Points, in no order, along strands that fork and pass close to each other.
(in the rows, 100 means zero)
Points whose rows are less than 123 apart are linked; no others are.
bube: 132 87 71 99 125 94 90 101 114 106 112 76 109 126 82 84 68 123 78 24 63 118 104 114 67 118 64 113 132 78 74 70 108
tes: 74 70 136 106 109 98 96 89 102 96 73 94 133 109 75 59 104 97 107 72 106 82 125 70 96 79 100 108 92 85 84 91 78
Vuroz: 130 117 115 103 111 64 154 116 107 70 125 74 122 103 143 116 138 90 84 90 63 90 80 149 116 105 77 102 108 113 100 84 94
kekuf: 66 159 101 106 87 86 120 103 96 101 115 82 96 101 136 122 124 106 115 121 110 106 102 137 131 148 122 91 89 106 112 79 109
sula: 100 130 79 120 75 124 106 101 144 126 111 81 90 156 132 127 79 95 94 79 95 84 102 119 58 83 130 67 112 95 88 79 129
zifol: 121 105 65 70 127 88 89 127 63 133 106 131 105 69 121 145 118 94 99 127 123 98 108 114 91 118 109 110 64 143 98 131 145
kofid: 114 97 126 121 88 115 90 108 88 68 121 62 94 105 140 91 120 126 111 123 117 100 115 130 121 82 135 84 101 87 94 65 94
Vem: 47 130 140 75 113 89 124 93 89 123 81 116 101 88 86 89 89 111 131 114 107 109 94 89 120 142 132 107 74 132 82 113 81
befot: 122 112 108 94 110 115 75 125 144 99 70 120 75 125 98 104 111 118 103 143 129 90 95 136 108 67 120 39 124 108 112 104 122
kom: 82 136 128 86 100 94 113 88 114 91 101 101 128 116 89 53 83 128 112 73 125 109 132 103 69 161 125 100 103 82 93 76 73
Zep: 69 151 124 114 131 96 94 106 152 147 84 118 90 112 154 125 90 132 133 106 64 98 100 90 90 85 103 44 93 118 78 118 131
rep: 52 115 155 90 106 92 106 111 106 141 75 100 77 88 91 128 95 161 147 109 86 114 86 103 124 138 138 93 77 86 103 102 91
vepod: 98 102 127 93 127 68 116 106 121 133 123 86 111 121 82 120 87 111 114 72 68 89 98 116 92 79 122 74 89 132 61 112 87
bofop: 92 87 130 110 105 94 121 124 79 51 70 118 97 113 102 109 103 100 110 141 112 92 86 117 123 110 121 58 67 119 87 94 92
ferad: 116 94 86 61 84 74 77 108 101 85 89 123 100 70 168 121 133 95 88 160 123 69 84 98 111 108 143 117 74 110 118 120 102
mise: 89 121 110 93 61 86 79 79 110 49 88 105 103 114 123 127 69 113 119 91 83 74 124 112 137 104 113 84 103 89 78 107 79
bepam: 118 115 113 107 108 137 130 88 92 72 119 134 80 103 135 92 97 61 91 121 131 83 68 107 113 47 81 102 88 138 108 110 99
nad: 85 149 94 76 105 98 107 127 116 135 109 98 173 102 94 107 141 140 124 109 101 129 83 117 117 120 108 88 117 116 144 110 131
fepa: 83 40 81 101 91 151 136 118 39 77 87 110 71 86 84 114 119 47 86 110 101 122 79 81 89 125 88 100 105 55 140 91 95
Sigo: 60 50 117 117 87 124 110 92 108 101 83 116 84 139 114 107 96 89 89 99 53 88 88 38 93 86 120 88 98 85 122 132 63
nog: 142 122 110 92 105 127 133 91 94 102 133 140 88 85 132 83 74 107 96 95 106 91 56 126 110 73 88 104 114 129 89 117 92
lufu: 87 119 65 98 77 123 86 85 102 87 110 120 29 87 81 106 66 65 101 88 97 102 123 94 109 92 59 89 108 83 66 98 110
Gis: 121 80 100 61 80 115 81 91 113 97 90 100 96 89 79 81 73 113 110 63 117 75 109 120 79 85 100 99 158 61 106 97 76
gokar: 110 61 120 120 126 91 95 102 90 104 111 104 80 80 73 68 92 95 96 72 89 88 120 74 73 44 71 94 85 91 81 119 75
mugeg: 61 106 74 89 93 101 85 97 82 118 111 95 58 114 120 134 88 90 80 98 107 124 95 83 132 157 134 126 71 73 103 104 115
raso: 93 77 76 157 96 101 94 108 97 133 88 109 72 99 69 110 96 86 88 85 58 139 136 67 68 111 84 53 111 49 70 78 102
miro: 32 153 107 65 111 113 136 100 103 111 118 87 111 118 80 88 86 86 107 129 115 104 63 113 113 127 114 78 93 168 98 119 77
nimu: 142 137 54 79 114 91 112 112 136 127 135 112 94 111 81 89 72 109 83 61 86 100 97 130 56 119 62 83 133 112 84 91 119
fufi: 103 85 78 69 89 71 77 56 107 63 114 114 93 79 90 94 67 91 102 66 112 89 116 70 97 150 99 158 108 91 88 119 78
datug: 124 112 110 122 109 132 124 104 66 51 130 132 99 79 146 93 122 82 97 115 132 87 109 93 108 89 66 114 72 121 113 103 125
Vota: 133 97 92 71 84 55 83 78 104 46 110 130 116 76 124 94 83 125 109 100 121 77 121 82 85 164 127 125 89 99 79 108 67
Nuv: 140 127 52 98 120 60 107 111 118 138 126 121 94 90 101 103 99 104 63 61 87 92 119 108 51 133 90 130 97 98 101 108 111
nol: 127 121 93 95 93 65 98 143 84 146 98 127 144 60 79 130 123 115 111 108 127 93 120 94 83 121 103 125 63 114 92 107 136
Narem: 72 132 114 101 107 53 98 89 118 111 92 106 96 117 91 122 90 93 109 75 35 144 122 80 120 131 102 67 107 77 56 117 103
dit: 75 43 84 119 102 119 110 68 101 130 102 100 60 115 93 126 82 70 75 104 38 100 49 53 97 79 77 84 125 94 148 143 87
reral: 89 60 75 129 88 131 79 46 77 130 72 89 78 115 67 106 86 77 60 99 51 112 57 60 117 104 69 94 115 127 119 147 86
Tomo: 69 84 67 117 71 149 73 76 72 91 100 109 36 85 72 85 69 60 91 133 116 115 101 59 133 75 80 92 94 105 94 117 107
zevol: 68 88 119 93 83 79 108 96 85 105 74 95 113 71 96 71 122 86 98 126 108 136 83 72 160 99 67 118 77 83 64 72 95
bar: 122 66 110 61 133 111 109 100 111 93 110 91 82 100 87 68 78 105 88 31 80 99 97 118 66 116 71 98 145 70 105 95 80
dekor: 55 74 79 110 98 82 91 103 87 120 75 81 106 116 66 119 113 89 89 77 89 133 115 79 104 153 114 108 78 59 100 85 107
der: 79 46 88 114 79 117 121 95 42 95 96 105 87 83 70 116 95 81 98 106 84 121 76 54 127 111 82 111 85 66 127 113 80
Vuzib: 84 118 143 100 111 90 126 128 88 98 69 127 111 90 119 93 103 142 121 130 111 85 111 103 97 130 128 94 54 149 81 95 91
zube: 87 123 119 98 57 61 101 85 109 64 80 84 133 66 107 79 113 97 123 116 121 107 102 89 150 107 56 121 87 83 52 49 86
gop: 106 103 107 96 92 94 141 132 74 72 87 92 94 106 92 126 121 68 101 133 117 117 75 145 137 105 91 73 70 111 81 70 121
Zoru: 120 79 122 101 114 119 90 100 150 134 81 104 95 117 71 98 116 108 107 133 121 89 81 113 81 11 115 120 122 104 128 101 93
bedi: 76 88 81 151 120 100 75 115 89 142 86 99 93 116 60 114 91 109 85 89 80 145 142 53 94 127 106 84 75 90 63 97 127
vad: 48 134 103 101 81 126 120 97 93 127 118 74 62 121 116 131 99 90 112 106 112 108 86 114 127 124 141 100 80 87 90 86 104
vodal: 85 45 108 116 147 114 113 89 103 125 117 94 48 99 78 120 121 68 85 122 51 106 67 68 103 71 100 72 105 107 126 121 109
sed: 70 123 116 112 75 86 81 92 94 66 89 120 73 104 121 138 66 111 116 103 43 120 134 77 142 105 107 55 91 72 73 132 83
munu: 110 64 67 127 130 79 57 87 138 117 46 77 100 141 84 91 119 82 53 99 95 66 96 104 67 46 85 119 90 105 128 113 99
faf: 124 85 136 110 100 87 70 96 104 61 95 79 100 79 128 92 126 155 125 167 120 82 112 107 117 88 162 84 97 113 125 94 88
Ridi: 103 69 93 111 126 60 57 86 98 127 118 87 90 81 94 96 91 115 79 52 80 100 122 69 87 87 98 142 79 93 88 128 81
kozul: 100 90 66 79 93 101 53 33 101 77 109 88 77 104 80 69 65 65 70 67 100 89 114 76 112 134 77 144 119 123 96 138 88
dobol: 67 143 126 83 93 101 115 104 108 99 111 66 146 96 83 52 76 129 120 94 126 103 132 145 42 122 146 79 132 111 111 77 57
Noze: 79 57 98 82 112 152 133 118 63 101 65 95 95 106 73 95 104 63 100 83 142 126 65 106 75 121 92 100 109 77 145 75 111
tevok: 66 65 103 127 123 99 68 75 124 108 53 82 114 141 78 69 114 85 78 71 88 78 127 55 87 64 90 97 103 111 110 116 99
tudo: 103 32 119 98 68 100 88 99 65 90 83 65 135 95 105 136 98 112 117 82 133 79 92 76 69 73 127 150 87 63 124 90 77
zef: 105 108 114 105 69 75 95 99 93 81 91 93 92 77 160 129 125 127 123 170 96 71 94 116 134 86 158 117 92 116 126 120 92
kovu: 156 118 125 108 53 85 133 131 104 102 99 113 134 51 85 49 120 101 133 129 104 93 97 148 88 65 102 122 104 95 102 87 101
rur: 123 116 67 95 92 126 56 47 105 97 117 110 120 98 111 48 79 87 73 86 134 98 113 83 111 88 84 152 128 146 93 117 109
Zufuv: 125 76 76 123 97 108 80 97 127 136 65 87 118 144 65 103 97 78 87 87 119 73 100 123 57 27 100 115 112 118 109 102 100
mip: 93 73 107 84 148 93 98 95 118 109 127 79 66 109 111 89 125 78 65 111 89 94 73 96 113 91 114 104 103 114 114 104 100
mul: 107 96 106 116 109 88 78 106 103 157 126 81 115 79 96 96 123 135 100 78 112 89 115 71 90 70 119 154 81 83 100 95 99
kef: 122 75 83 73 103 80 94 120 65 99 109 126 88 56 116 118 123 93 80 140 151 88 81 87 104 142 105 130 45 109 111 113 110
goraz: 92 90 68 146 98 145 64 66 69 109 90 106 60 87 86 96 68 70 90 109 69 114 92 56 109 73 44 81 91 127 113 145 123
tos: 117 98 121 83 106 99 118 127 138 123 63 114 90 117 102 91 125 110 106 141 118 74 68 146 81 59 121 82 116 85 129 92 79
vogat: 83 74 99 86 115 105 77 66 104 70 152 68 51 105 128 77 98 67 60 100 82 108 92 89 135 103 109 105 117 91 110 114 86
mipa: 110 116 105 110 115 71 131 95 123 111 121 105 117 116 132 128 110 83 97 68 60 73 81 112 95 66 70 82 104 120 92 113 110
fozel: 63 163 104 116 98 102 106 107 153 122 104 83 127 160 143 128 99 121 105 106 77 103 85 108 92 90 109 56 94 115 92 85 119
zani: 136 95 131 98 95 119 135 114 84 60 83 117 117 107 108 85 88 141 124 76 94 81 116 145 73 128 100 77 125 82 108 77 84
vinet: 116 125 113 88 101 85 69 82 127 80 99 127 125 102 134 60 99 119 92 96 127 80 137 86 88 126 135 111 95 95 96 102 83
retak: 119 70 98 131 103 130 107 115 62 66 125 96 102 85 122 85 113 101 80 98 135 91 108 67 88 83 74 139 58 76 128 92 107
Diga: 131 98 83 97 97 79 119 127 110 112 110 96 109 67 71 105 144 71 102 99 119 56 131 137 61 71 79 98 107 81 133 87 115
pas: 111 50 126 105 95 117 99 92 73 81 108 83 117 86 110 108 120 111 113 121 141 91 77 70 110 60 95 148 77 68 152 93 88
tup: 101 120 137 120 86 118 148 104 74 81 87 77 138 109 111 75 90 142 140 100 111 107 121 163 74 104 133 78 148 122 123 67 89
fiviv: 113 56 86 145 105 122 91 73 64 84 112 82 85 108 61 103 53 78 93 75 75 101 96 77 92 36 62 104 87 125 90 134 92
fulut: 115 148 74 88 79 105 117 133 115 91 118 85 165 112 76 106 106 125 116 100 103 116 98 144 118 120 97 78 131 95 112 69 126
zafog: 115 107 93 96 94 111 113 112 97 146 126 71 117 93 110 79 122 98 81 88 123 111 89 116 68 86 126 150 103 75 101 63 96
domap: 134 100 110 90 116 73 108 102 86 23 134 80 110 90 123 121 119 93 97 89 68 94 120 114 130 145 88 120 103 102 89 92 103
rigi: 138 141 106 88 60 79 113 109 106 73 93 117 139 51 99 77 113 120 140 124 125 95 102 121 120 100 63 120 112 95 65 50 107
geka: 46 167 71 72 97 125 106 104 101 109 114 107 93 123 92 99 74 63 91 119 123 143 90 93 124 145 84 70 90 142 78 106 124
lezat: 93 120 62 89 107 81 76 94 103 53 93 117 93 98 71 103 84 65 102 90 87 103 139 91 117 126 70 101 111 112 51 87 120
gipe: 130 62 100 80 85 130 56 100 126 106 59 76 99 131 81 90 70 92 83 73 114 104 101 133 37 48 110 93 165 97 109 102 95
Neram: 97 72 78 97 122 137 106 114 84 146 94 83 88 110 77 82 108 93 79 83 139 110 70 106 78 113 99 129 90 90 134 74 113
kiz: 164 78 98 109 68 73 103 114 112 86 106 112 131 63 78 92 138 81 119 129 106 78 104 133 83 39 122 120 105 92 126 115 120
Mige: 154 121 118 91 74 118 104 104 90 63 106 136 121 71 95 90 73 153 149 99 110 90 105 122 107 110 79 103 120 83 90 80 90
lepeb: 102 139 92 94 97 120 145 123 88 76 123 61 121 125 103 112 114 93 108 120 118 122 89 169 115 120 111 67 117 104 117 66 117
Ber: 86 154 96 106 122 95 109 144 103 146 124 92 147 97 91 141 134 136 117 94 112 122 120 92 78 127 107 98 80 108 129 115 135
vure: 91 130 127 87 128 111 71 107 147 117 81 127 81 108 115 117 100 137 128 90 92 79 122 112 95 87 105 32 116 114 110 132 121
napu: 125 116 78 78 105 116 77 85 105 100 111 128 95 100 138 60 72 105 56 91 114 110 73 86 119 79 59 125 114 118 80 108 96
ginut: 116 98 85 86 104 81 81 116 96 27 112 89 109 109 84 107 100 99 112 80 89 100 135 108 102 150 85 115 118 70 55 60 113
Dodef: 86 90 89 127 98 64 109 99 110 126 101 124 73 89 106 124 100 85 85 101 27 130 88 70 111 89 71 59 109 76 67 97 100
bov: 59 65 96 106 109 96 88 84 59 116 70 109 113 87 71 104 110 85 98 121 83 143 79 43 158 97 79 114 95 116 92 122 92

Follow the links from the first point to the second, and from the first to the third. Name the last point that the two ways share.
tos / ginut / vogat -> goraz
faf / mugeg / rep -> lepeb
mip / Diga / vepod -> goraz
munu / kozul / kiz -> rigi

A fork is a point with three links, a tip a point with one. Leave the first point through the second and follow the links. Name the first fork or tip that comes.
fufi / Vota -> rigi
kekuf / vad -> mise
vepod / mipa -> goraz
kofid / faf -> lepeb
goraz / Tomo -> vepod
kom / vinet -> tudo
rigi / zube -> gokar

Name the points in between on the shortest way along the links from the first point to the second, in order.
lufu / bar -> Tomo > goraz > fiviv > gokar > tes > tevok > munu > Zufuv > gipe > Gis
Nuv / kovu -> nimu > bube > bar > Gis > gipe > Zufuv > munu > tevok > tes > gokar > Ridi > mul > zafog > Neram > Noze > fepa > der > bov > zevol > zube > rigi
sed / Ber -> Narem > Dodef > raso > bedi > dekor > mugeg > vad > kekuf > lepeb > fulut > nad
mugeg / kofid -> vad > kekuf > lepeb > fulut > nad > Ber > nol > zifol > kef > ferad > zef > faf
Noze / retak -> fepa > der > bov > zevol > zube > rigi > Mige > zani > tup > dobol > kom > vinet > Vota > fufi > kozul > rur > napu > nog > bepam > datug
